Each scene shows the same named points in several views. A view is turned or mirrored, shifted and resized as a whole, has a little noise and may leave points out.

Scene 1
View 1
fiz: [  8 -14  19   6   5  -8 -19  -7  16 -11 -23   5  32 -23   4 -10 -15  -6
  -1   0  -9  -2  -3   2   8  -4  12  -8   8  27 -10  12  -6  -6  -7   4
   2  -5 -15   5  -2  -1  10]
sunek: [  9  -2  21  -5   6  -7  -4  13   5  -6 -17  -1  28 -11   7 -22 -16 -17
   2  12 -10 -16   6   6  -5  -9   2 -12  21  27 -10   6  13   3   2   3
   3  -5  -4 -10 -16  -3  12]
besu: [ 10  -4  11   6   2  -7 -13  -2   4 -11 -11   7  22 -11  11   0 -11  -5
   3   6 -13  -7   6   6  -3  -3   4 -10  12  22 -15  10   9   2  -4  -1
   0  -4 -17  -2  -4  -4  14]
Tuv: [  9   0  10   1   4  -6  -5   6   0  -6  -8   1  18  -5  15  -9 -14 -10
   5  12 -11 -13   8   7 -10  -7   0 -12  19  22 -17   3  18  11   1   0
  -1  -4 -12  -8 -12  -3  15]
gug: [ 10  -3  15   2   2  -8  -9   5   5  -9 -15   4  26 -11  10  -9 -13 -10
   3   8 -13 -12   6   8  -4  -5   1 -10  16  24 -12   9  10   1  -3   1
   1  -3 -11  -6 -10  -5  13]
favad: [  7 -12  13   3   9  -4  -9  -5   8  -3 -13   0  20 -11  16 -17 -19  -9
   3   7  -3  -6  -1   5   1  -9  10 -11  16  25 -18   1   7  14   3   7
   0  -6 -13   1  -8   5  14]
kat: [  7 -17   9  14   8  -6 -21 -22  14 -10 -14   7  18 -17  14   1 -15   3
   1  -4  -4   6  -7   3   9  -2  15  -8   4  23 -19   9  -5   6  -6   5
  -3  -6 -25  13   5   5  13]
timan: [  8 -14  28  -1   8 -10 -17   2  19 -11 -31   2  41 -26  -2 -21 -16 -13
  -4   1  -9  -6  -3   2  11  -5  11  -9  10  30  -3  15  -7 -13  -6   7
   5  -5  -7   0  -9  -3   9]
Rebe: [  8  -7  14  -1   7  -5  -6   3   4  -3 -13  -1  21  -8  14 -18 -18 -12
   3  11  -5 -11   3   6  -4  -9   6 -11  20  26 -16   1  13  12   4   5
   1  -4 -10  -5 -12   2  13]
tekan: [  8 -13  13  14   2  -9 -25 -17  14 -15 -19  11  27 -21   7   6 -10   2
  -1  -5 -13   5  -3   3   8   0  11  -7   2  22 -12  17  -7  -7 -12   1
   0  -5 -24  10   6  -2  11]
vube: [  5 -20   9  10  13  -3 -15 -21  13  -3 -13   1  13 -14  19 -12 -21  -1
   2  -1   4   4  -9   3   9  -8  18  -9  10  24 -22  -1  -3  20   0   9
  -3  -8 -22  12   2  11  14]
pogaz: [ 10  -9  18   6   2 -10 -20  -4  12 -14 -21   8  33 -21   4  -3 -11  -5
  -1   0 -14  -3   0   4   4  -2   7  -9   7  25  -8  16  -3 -11  -9   1
   2  -4 -15   2  -3  -5  11]
rolid: [ 13   8  -4  13  -6  -7 -12  -2 -10 -13   7  13   8   2  19  24  -3   1
   8   9 -21  -9  15  10 -19   1  -8 -10  12  13 -22  10  23   9  -6 -10
  -4  -1 -25  -6  -1  -8  16]
Nure: [  8 -10   4  14   5  -5 -16 -16   5  -9  -6   7  11  -9  19   5 -13   2
   5   1  -6   1   0   6   0  -4   8  -9   9  19 -22   4   5  14  -4   1
  -4  -4 -25   8   3   4  15]
zug: [ 11 -11  13  17  -3 -13 -32 -19  15 -21 -19  17  32 -25   2  20  -3   6
  -3 -10 -20   7   1   3   9   4  10  -7  -5  20  -9  26 -12 -19 -19  -4
  -1  -2 -28  12  11  -8  10]
View 2
favad: [ -9   8  -5   2   0   2   8  -4  -2   1   2 -14  -4 -15  -6   2  -8  -2
  -1  -7  -4   4  10   0  -1   8 -13  -5  -2   6 -19 -12 -10   1  -5   9
 -16  -6  -8   6   1  -7  -6]
Rebe: [-10   6  -4  -2   0   2  10  -8  -2   2   1 -16  -4 -20  -6  -3  -4  -6
  -3  -8   0   8   9  -2  -3   6 -12  -4  -4   5 -19 -14 -12   3  -3   5
 -13  -5  -7   8   4  -9  -6]
Nure: [-10   2  -6   4   6   6   4  -4   3   2   3 -11  -1  -3   0   8  -5   8
  -6  -7 -10  -3  10   3  -1   3 -14  -5   3   7  -9  -6  -2  -2  -7   1
 -15  -3 -20   1  -4  -7  -7]
gug: [ -8   1  -6  -3   6  -3   5  -9   3   3   1 -14   0 -18  -6  -2  -4  -4
  -5 -11   4   6   8  -1  -9   4 -10  -7  -3   7 -11 -12 -12   3  -4  -1
 -12  -2  -7   8   6 -11  -5]
fiz: [ -1   5  -7   5   7  -7   0  -1   2   3  -2  -7  -1  -9  -8   8 -13   3
   2 -14   2   0  11   5  -9   4 -11 -13  -6  11 -14  -9 -13  -1  -7   6
 -19  -3  -3   6   3  -6  -5]
pogaz: [ -1   0  -8   4  11 -10  -2  -4   5   4  -2  -7   3 -10  -9   6 -10   3
  -1 -15   6  -1  11   5 -14   2 -10 -15  -6  12  -8  -8 -13   1  -7   1
 -17   0  -5   6   5  -9  -4]
Tuv: [-13   2  -4  -5   3   3   9 -11   1   2   2 -17  -2 -21  -4  -6   0  -7
  -8  -8   0   7   7  -4  -4   4 -11  -2   0   4 -13 -14 -10   4  -2  -1
  -9  -3 -12   7   5 -12  -5]
tekan: [  1   0  -8   8  12  -7  -5  -1   7   5  -1  -4   3   0  -5  13 -12  12
  -1 -14  -1  -6  12   8 -12   1 -12 -15  -3  14  -4  -4  -7  -3  -9   1
 -18   1 -11   2   0  -7  -5]
rolid: [-18 -10  -4  -7  11   8   5 -14  11   5   5 -17   4 -11   3  -6   8   3
 -18  -8  -5   0   5  -1  -7  -3 -11   2   8   5   5  -7   1   4  -3 -16
  -3   2 -28   1   1 -16  -5]
timan: [  4   6  -8   4   8 -15  -1  -2   0   4  -4  -6   0 -15 -13   6 -15  -2
   6 -17  12   3  12   5 -14   5 -10 -18 -11  13 -16 -11 -20   0  -6   8
 -20  -1   6  10   8  -6  -4]
besu: [ -9  -1  -6  -2   8  -2   3  -7   4   3   1 -12   2 -12  -4   1  -3   2
  -7 -11   1   1   8   1  -8   2 -10  -7  -2   9  -7  -9  -8   2  -5  -3
 -12  -1 -13   4   3 -11  -5]
vube: [ -6  10  -6   8   0   4   6   1  -1   0   2 -10  -6  -3  -3  12 -12   7
   2  -6 -13  -2  12   3   3   9 -16  -6  -1   7 -20  -7  -5  -4  -8  14
 -20  -7 -13   2  -4  -2  -8]
kat: [ -3   3  -8   9   7   0  -1   1   4   2   0  -6  -1   1  -3  14 -12  13
   0 -10  -8  -6  12   7  -4   4 -14 -10   0  11 -10  -5  -5  -5  -8   6
 -19  -3 -14   0  -3  -4  -7]
View 3
gug: [-16   9  13  10  11   3  12   7 -17  -1 -11  -1   1  -9  -2  -1   2   5
  -8  10  19  -5  15  -1 -10   1   7 -16  -1   1   2  -3   3   5  -3   3
  12   5  -4  -3  -4  12  10]
Nure: [ -9  -1   4   6   2  17   3   3 -12  -7 -20   5   4   1  -4 -17   1   4
 -12  13  -2   0  12   4 -16   2   9 -19  -9   9  -3 -10   4 -12  -4   8
   4  15   0 -12  -4  14  -1]
pogaz: [-22   3  13  15  13   7   9  -8 -22   1 -19  -3   3  -5  -3  -1  -8   9
   2   3   8  -1  18  -6 -12   7   6 -16   4  -4   1   3   5  -1   2   3
   2   3  -1  -7   1   7   2]
tekan: [-21  -5   8  13   9  15   3 -13 -21  -1 -24  -1   6   1  -4 -10 -11   8
   0   0  -4   3  17  -5 -13  10   6 -17   3  -2  -3   3   6 -11   2   5
  -3   7   1 -14   1   7  -6]
favad: [-12  11  11  15   8   5  13   7 -16  -5 -20   2  -3  -8  -9  -2   5   7
  -6  22  10  -9  11   1 -16   2   7 -17 -11   9   2 -12   7  -5  -1   5
  10  14   3  -5  -8   8  10]
vube: [-11   4   7  16   5  15   7  -1 -16  -8 -30   5  -1  -1 -11 -10   0   9
  -3  20  -6  -6  10   0 -19   5   6 -21 -12  13  -2 -13   9 -17   0   8
   3  18   7 -12  -7   6   2]
fiz: [-21   6  13  20  12   7  11  -7 -22  -1 -25  -2   0  -7  -8   0  -6  10
   3  10   5  -6  15  -6 -14   8   5 -16  -2   0   1  -2   8  -6   3   3
   3   8   3  -7  -3   4   4]
zug: [-25 -13   7   9   9  20  -3 -21 -22   1 -22  -1  11   5   1 -13 -19   7
   1 -12  -8  10  21  -6 -12  12   6 -16  13 -10  -5  12   5 -10   2   4
  -8   1  -2 -16   6   9 -13]
kat: [-14  -2   7  13   5  18   4  -9 -17  -6 -28   3   3   2  -8 -12  -5   8
  -3  10  -9  -1  13   0 -17   8   6 -20  -5   6  -3  -6   8 -17   1   8
  -2  15   5 -14  -2   7  -3]
Rebe: [-13  14  13  12   9   1  15  13 -15  -3 -14   1  -3 -11  -6   0   7   6
  -8  21  18 -10  12   0 -14  -1   8 -17  -9   8   2 -12   5   2  -3   5
  15  11   0  -2  -7  10  13]
Tuv: [-12  10  11   6   7   3  13  16 -13  -2  -8   2   0 -10  -1  -4   8   3
 -14  17  21  -7  13   4 -11  -3   8 -16  -6   6   2  -9   1   5  -6   4
  16   8  -5  -3  -6  16  12]
rolid: [ -7  -4   2 -13   0  15   0  17  -7  -3   2   8  10   1   9 -25   6  -3
 -29   2  15   7  15  11  -8  -6  12 -17   0   3  -2  -3  -7   4 -13   6
  13   5 -15 -10  -1  27   0]
sunek: [-17  17  16  14  13  -4  19  11 -18   1 -10  -2  -2 -15  -3   7   6   6
  -6  16  27 -11  14  -2 -10   0   7 -15  -3   1   5  -6   4   9  -2   2
  16   4  -3   2  -7  11  16]
timan: [-27  10  18  25  18   0  17 -11 -28   3 -24  -7  -2 -11  -9  12  -8  13
  10   8  14  -9  18 -11 -12  11   4 -14   3  -5   3   4  10   1   6   0
   4   3   4  -3  -2   0   8]
View 4
Tuv: [ -4   2   5 -20  -9  -3  -1  -5   6  -9  -3   8 -10  -6  -2  -8  16  13
   6  10  -2   7 -17   3   0  10  13   5  -6   5   1   3   5   3  10  -3
   3   5   2  -7   0   9  -3]
pogaz: [  3   0  -5 -14   3  -7  -2 -12  -1 -15 -13   9   9   3  17   1   5  16
   1   8   5  -5 -18 -11  -5  -5  -2  -3 -12  -4  -5 -12  -4  -8   3  -2
   4 -12  -4  -3   7   9  -7]
sunek: [  4   3   1 -22  -9   3  -3  -9   5 -16  -7   8 -10  -5  10  -8  12  20
   3  10  -2   2 -22   0  -4  12   6  11 -12   1   2  -4   0   8  10  -4
   7  15  -2  -6  -1   8  -9]
zug: [ -1  -3  -5  -7  12 -18  -1 -10  -6 -10 -15   9  22   8  12   8   3   9
   2   7   7  -6 -13 -15  -4 -16  -1 -16  -9  -3 -10 -14  -4 -22  -2  -2
  -2 -36  -3  -2  13   9  -2]
gug: [  0   2   1 -19  -5  -4  -1  -8   3 -12  -7   8  -4  -3   6  -5  12  16
   4   9  -1   2 -18  -2  -2   7   8   4  -9   2   0  -4   2  -1   8  -2
   3   2   0  -7   2   8  -5]
vube: [-14  -5 -14 -11 -13  -6  -8   4   4 -13  -4   0  -3   6   2  -6   5   8
   0  10  20  10 -21  -4  -2  -3   7  -1  -2   2 -25  11   4   3  -4   1
  17 -12   3   8   6  20   3]
tekan: [ -5  -3  -8 -10   3 -12  -3  -7  -2 -12 -11   6  13   7  10   3   4  10
   2   9  10   0 -16 -12  -4  -9   0  -9  -8  -2 -14  -7  -1 -12  -3  -1
   4 -25  -1   1   9  11  -2]
rolid: [ -7   2  16 -16   0 -16   4  -4   2   3   0  12  -2  -8 -18  -3  23   3
  12   9  -9   8  -9   5   5   5  25  -9   0   9   6   3  12 -13  12  -4
 -10 -17   6 -13   3   7   2]
kat: [-10  -5 -11  -9  -4 -10  -5  -1   0 -11  -7   3   6   7   4   0   5   8
   1   9  17   5 -18  -9  -2  -7   4  -6  -4   1 -20   2   2  -6  -4   0
  10 -22   1   4   8  16   1]
fiz: [ -2  -1 -10 -14  -4  -4  -5  -7   1 -16 -10   5   3   4  14  -2   4  16
   0   9   9   0 -20  -9  -6  -3  -1   1 -10  -2 -13  -5  -2  -1   0  -1
  11  -7  -3   1   5  12  -4]
besu: [ -3   1   1 -16  -3  -7  -1  -6   2  -9  -6   9   0  -2   2  -3  13  12
   5  10   1   3 -16  -3  -1   3  10  -2  -6   2  -3  -2   3  -5   5  -3
   2  -9   1  -6   4   9  -3]

In a view up to two points have been moved. Name them for each view, in the order of its rows, or write -.
view 1 => fiz
view 2 => -
view 3 => vube
view 4 => pogaz

Scene 2
View 1
kifuz: [ -9   4 -17 -14  -3   4  -4  23  -2 -11 -20  -1   2 -15  19   8   6   6
  11 -23   0 -16   4 -18   0   1  -5   2   1   0  -1  -8  14   0   0  13
   2 -17 -14   3  -4   5  -5]
Denok: [-13  -4   4  -3   2   5   3   4   7  -4  12   9   8  13  34 -12 -21  16
  20  -9   3 -16  10 -10 -27  -3   9  12  -4   1   5   2   9   2  -9  11
  18   7 -31  -3   6   1 -16]
fefik: [-11   0   7  -5  -5   3  -1   5   6  -1  11  11  10   5  25  -5 -18  11
  15  -4   9 -10   7  -4 -18  -6   9   3  -2  -6   8   9   5   2  -6  12
   9   0 -22  -5  -5   0 -12]
fure: [-12  -1  -3  -4 -11  17   7   6  12   2  15  12  11   6  15  -6 -14   2
  13   0   5  -3   6   9  -6   1   9 -10   1 -15  18   1  16  -9  -3   6
  11   0 -11   5 -11   6  -4]
kaboz: [-12   2  33   0  -7 -11 -11  -7   4   5  25  19  16  11  29  -8 -34  16
  14  11  25  -7   8  -4 -31 -20  17   8  -5  -9   5  38 -15  12 -11  19
   3   3 -33 -20 -11  -9 -17]
Mizav: [-11   1  -2  -7  -5   7   1  10   5  -3   4   8   8   0  21  -2 -11   7
  14  -9   6 -10   7  -4 -11  -3   5   0  -1  -6   8   2  10   0  -5  11
   8  -4 -18   0  -6   2  -8]
Tofa: [ -8   6 -39 -16 -14  24   6  32   4  -9 -25  -4   1 -24   0  15  20  -9
   6 -22  -5  -4   0   1  25  12 -11 -20   8 -13  11 -24  30 -14   9   5
  -1 -25   9  18 -17  13  10]
futen: [-11   2  -3  -9  -4   3  -3  13   1  -6  -3   5   6  -4  24   2  -7  10
  13 -14   6 -13   7 -12 -11  -4   3   4  -2  -2   2   2   7   3  -4  13
   6  -8 -20  -2  -3   1  -9]
gen: [-10   4 -12 -14  -3   1  -4  20  -2 -11 -16   0   4 -14  21   8   3   8
  11 -20   4 -15   4 -17  -4  -2  -3   4   0   0  -2  -4   9   3  -1  14
   2 -15 -16   0  -5   3  -6]
Kup: [-11   0 -10  -8  -5  11   3  14   5  -6  -2   5   6  -2  20  -1  -5   6
  14 -14   1 -11   6  -6  -7   2   2  -1   0  -5   7  -6  16  -3  -2   9
   9  -6 -15   4  -5   5  -6]
Zes: [-12  -2   7  -2  -7   8   4   3  10   2  17  13  11  10  24 -10 -22   9
  14  -1   9  -7   8   2 -18  -4  11   0  -2  -9  12   8   8  -1  -8  10
  12   4 -21  -2  -5   1 -10]
duz: [ -9   7  -1 -12  -8  -3  -9  16  -3  -5 -11   4   7 -15  18   9  -2   7
   9 -11  12 -10   4 -13  -4  -8   0   0   0  -6  -1   9   1   5  -1  16
  -4 -17 -16  -5 -13  -1  -5]
Busap: [-10   1 -22  -8 -14  24  10  18  11  -3  -1   6   7  -7   6   3   1  -5
   9 -10   0  -2   3   9  11   8   0 -18   5 -16  18 -13  25 -14   2   4
   7 -10   0  13 -14  11   4]
mub: [-11   2   6  -9   2  -5  -8  10  -2  -8  -2   5   7  -2  33  -1 -12  16
  17 -14   8 -18   8 -20 -22  -8   4  14  -5   5  -4   9  -1  10  -7  16
   6  -5 -30  -9   2  -2 -15]
View 2
mub: [ -9   7  15   4 -12 -23  -4  -5   4   1   9   4   4 -10   4 -13   7  24
  -7   1  -7  13  -7   1 -15 -10  -4   1   4   0 -12   7   6  -3   6  10
  -5 -15   1  -3 -11   2  23]
kaboz: [-23   3  32  16 -26 -30   3  -5  23  -4  15   0   9   6   3 -17   9  29
 -26  16  14  -7   6  10  -8  -9   0  24  12   0  -9   8  -5   2  17   6
 -10 -16   2   5 -14  10  20]
gen: [  6   1   2   1  -1  -9  -1  -2  -5  14  10   1  -2 -16   1 -13  -1  15
   0 -11 -12  11 -10  -4 -13  -9  -8  -4  -5   0  -2   5   7  -5   3  13
  -5 -15   1  -5  -8   0  18]
duz: [  5   0   8   6  -6  -9   1   0   1  17  16  -2  -2 -11  -1 -17  -1  14
  -6  -7  -6   5  -5   0  -9 -10 -10   6  -2   0   0   6   4  -6   6   9
  -8 -18   2  -2  -9   0  17]
fefik: [ -8  -5   9   7  -8 -16   3  -5   3   3   7   1   5  -5   3  -8   2  22
 -15   0   1  -1  -5  -1 -10  -3   1   7  -1  -2  -5   6  -1   1  11  13
  -6 -12   1   0 -11  11  15]
fure: [ -3 -17   0   6  -2  -9   9  -4  -3   5   2  -1   4  -2   3  -1  -3  20
 -20  -5   4 -10  -6  -7  -6   4   6   8  -8  -3   0   4  -4   3  14  17
  -6  -6   0  -1  -9  18   7]
kifuz: [ 10  -1  -2   0   2  -7  -1  -1  -9  16   9   2  -3 -18   1 -12  -2  13
   1 -14 -14  12 -11  -5 -13  -7  -8  -6  -7   0  -2   4   9  -6   2  13
  -4 -15   1  -6  -8   0  17]
Denok: [-15  -1  10   3 -11 -25   0  -9   2  -9  -2   6   9  -5   7  -3   7  30
 -14   3  -2   6  -8  -4 -16  -2   7   0   2  -2 -14   5   2   2  11  15
  -2  -8   0  -3 -10  14  19]
futen: [ -2  -1   6   4  -5 -14   0  -4  -1   7   8   2   2 -10   3 -11   1  19
  -7  -5  -7   7  -8  -3 -12  -6  -3   1  -2   0  -6   5   4  -3   7  13
  -5 -13   1  -3 -10   5  17]
Tofa: [ 27 -19 -22  -2  17  14   7   2 -23  31   7  -5  -8 -19  -1  -6 -14   2
   1 -29 -14   1 -15 -14  -6   0  -7  -8 -22  -1  12   2   4  -6   3  19
  -5 -11   0  -6  -5   5   4]
View 3
mub: [  0  20 -24 -15   4   6   6 -16 -12  13  -2   2   0   2 -25 -17 -13   9
  15  -4  25 -10 -41  -9  -2  -5 -14   8 -27  12  -2  23   0   7   6  -3
   7  -6 -18   7   8   6   8]
kaboz: [ -1  17 -22 -10  -1  -3  22  -3  -2  36  10   3  -5  29 -37   4  11  27
 -18   9  16  -4 -38 -14 -16 -23 -13   1 -42   2   0  42 -17  12  -5  17
   4   1  -3  -8   3  -2  20]
gen: [  8  13  -8 -10   3   9 -11 -15  -2   1  -4   8  -5 -18 -21 -25 -21   7
  29  -4  18  -8 -25   1   8   4 -10  12 -12  19   4   1  10   3   5 -19
  11  -2 -15   2  10   6  -1]
duz: [  7  13  -3 -12  -2   2 -12 -13   4  10  -1  11 -11 -13 -26 -22 -11  15
  16   0  12  -4 -22  -3   2  -2  -9  13 -15  15   8   7   2   7  -4 -13
  12  -2  -9  -1   7   1   6]
kifuz: [  8  11  -7  -9   4  11 -14 -14  -1  -2  -4   6  -4 -23 -19 -26 -24   6
  34  -4  19  -9 -22   4  10   6  -9  12  -9  20   3  -4  13   2   7 -22
  12  -1 -15   1  11   8  -4]
fefik: [  4   9 -19  -4   6   8  12  -1  -2  17   6   2   3   9 -30  -2  -9  15
   8   8  21  -8 -28   0  -2 -11  -7   2 -28  10  -1  17   1   2   7  -2
   7   6  -7 -10   8   7   3]
Mizav: [  7   7 -14  -3   7  12   5  -1   1  10   4   2   3   0 -27  -6 -13  13
  16   6  19  -9 -25   5   4  -6  -6   5 -22  13   0   7   7   0   8  -8
   9   7  -8 -11  10   8  -1]
fure: [ 11  -3 -11   6  11  13   9  13  10  12  10   3   5   4 -32   6 -11  18
  12  15  16  -9 -11  13   5 -10  -1   0 -21  12   1   1  10  -5  10  -9
   7  16   2 -25  11   9  -7]
Busap: [ 18  -9   4  10  10  15 -10  14  19   0   8   7   0 -17 -28  -5 -21  16
  27  15  10  -8   4  22  15  -2   3   6  -5  18   7 -20  20  -9  10 -25
  11  19   4 -30  12   8 -16]
Zes: [  7   5 -20   0   9  10  16   5   1  18   8   0   7  13 -31   5  -7  17
   7  11  20  -9 -25   4   0 -13  -6   0 -29  10  -3  14   3   0   9   0
   6  11  -3 -17   9   8   0]
Denok: [  1  13 -32  -5  13  14  23  -3 -13  12   4  -4  13  15 -27   1 -14   9
  15   6  30 -13 -39   0   0 -10  -9  -1 -32  12  -9  20   5   0  17   1
   4   6 -14  -6  11  14   0]
futen: [  6  12 -14  -8   6   9   0  -9  -3   8   1   4   0  -5 -25 -14 -16  11
  20   1  21  -9 -28   1   4  -3 -10   7 -21  14   0   9   6   3   6 -11
   9   2 -12  -3   9   7   1]
Kup: [  8   6 -13  -2   9  13   0  -2   0   4   2   3   3  -7 -25 -10 -20  10
  25   5  21 -11 -21   8   9  -1  -5   5 -16  16  -1   0  13  -3  12 -15
   8   7  -9 -10  11  10  -6]
View 4
Tofa: [ -5  -2   0 -10 -16  14  10  33 -26 -24 -40  17  -5 -15  -3  27  20   1
 -13 -16 -10  -7   6  11  28   8   0 -15 -19 -19  30  22   2   2  -3  29
   0 -27  -7  17  21  22   5]
Denok: [ -9   6  -1 -10  -9  12  13  -7   0 -10  16  -9   0  -7  17   2  -7  21
 -12 -20 -11   6  33  12  -1   7 -22 -12  11  31  -4  13  -3   1  11   5
  10  16 -30 -26  -6  18   3]
kifuz: [-10   1  -1 -17 -18   8  15  15  -4 -18 -22   6  -4  -6   1   4  15   8
 -14 -21   0   1  22  22  15  11  -8 -14  -2   0   8  16   7   8  10  22
   7 -10 -21  -4  -4  13  -5]
Kup: [ -8   3  -2  -9 -12  11  12   9  -8 -15  -5   1  -1  -9   8   9   3  12
 -13 -18  -9   1  21  12  10   7 -13 -14   1  11   7  15  -1   2   4  15
   6  -1 -21  -9   3  18   3]
fure: [ -3   2  -5   2  -2  10   4   5 -17 -16  14  -2   1  -9  11  15 -13   9
 -13 -11 -18  -2  10  -5   8  -3 -13 -11   5  16   5  10  -9  -1  -8   7
   0   5 -15  -4  13  19  15]
kaboz: [ -5   2  -9  -3   0  -6   8 -15  12 -14  41 -11   4  12   8 -21 -27   8
 -19 -13  -2   7  16   1  -7  -6 -18  -8  30  34 -28  -7  -2  10  -2  -3
   2  20 -25 -16 -19   0   5]
Mizav: [ -7   3  -3  -9  -9   9  11   4  -6 -15   5  -2  -1  -6   9   4  -3  11
 -14 -16  -8   2  19   9   7   3 -13 -12   7  16   1  10   0   4   3  11
   5   3 -22 -10   0  14   4]
mub: [-10   4  -3 -16 -14   4  16  -3   9 -13   5  -5  -2   0   7 -11   1  14
 -15 -21   2   7  29  22   4   8 -16 -12  14  20  -9   8   6  10  13  11
  10   6 -29 -19 -17   8  -6]
gen: [-10   1  -2 -17 -17   6  16  11   0 -18 -15   4  -3  -3   2  -2  11   9
 -16 -20   1   3  22  22  13  11 -10 -14   4   4   2  12   7  10  10  19
   8  -7 -23  -7  -8  11  -6]
futen: [ -9   3  -2 -13 -12   6  13   4   0 -16  -2   0  -2  -2   6  -1   2  11
 -15 -18  -3   3  22  16   8   7 -13 -13   7  12  -1  11   3   7   7  14
   6   0 -24 -10  -6  12   0]
fefik: [ -7   3  -5  -7  -6   6  10  -2  -1 -14  15  -4   1  -2  10  -1 -10  11
 -15 -16  -8   3  20   7   3   1 -16 -11  12  22  -6   6  -2   4   2   7
   5   8 -23 -14  -4  12   5]
Busap: [ -4   0  -3  -2  -7  14   6  20 -24 -20 -12   8  -2 -14   6  25   3   6
 -12 -13 -17  -5   8   0  17   2  -6 -14  -8  -2  19  17  -6  -1  -7  18
  -1 -10 -11   6  21  23  13]
duz: [ -8  -1  -4 -14 -13   1  13   9   2 -20  -8   4  -1   4  -2  -7   3   4
 -18 -17   3   2  13  15  12   4  -8 -12   8   3  -4   5   7  13   3  16
   3  -8 -19   1  -9   5  -2]
Zes: [ -5   4  -5  -2  -3   8   8  -3  -6 -14  20  -5   2  -4  13   5 -13  13
 -13 -14 -13   3  19   2   2   0 -17 -11  11  24  -4   7  -6   1   0   4
   4  12 -22 -15   1  15  10]

In a view up to two points have been moved. Name them for each view, in the order of its rows, or write -.
view 1 => -
view 2 => kaboz, fefik
view 3 => Busap
view 4 => fure, gen
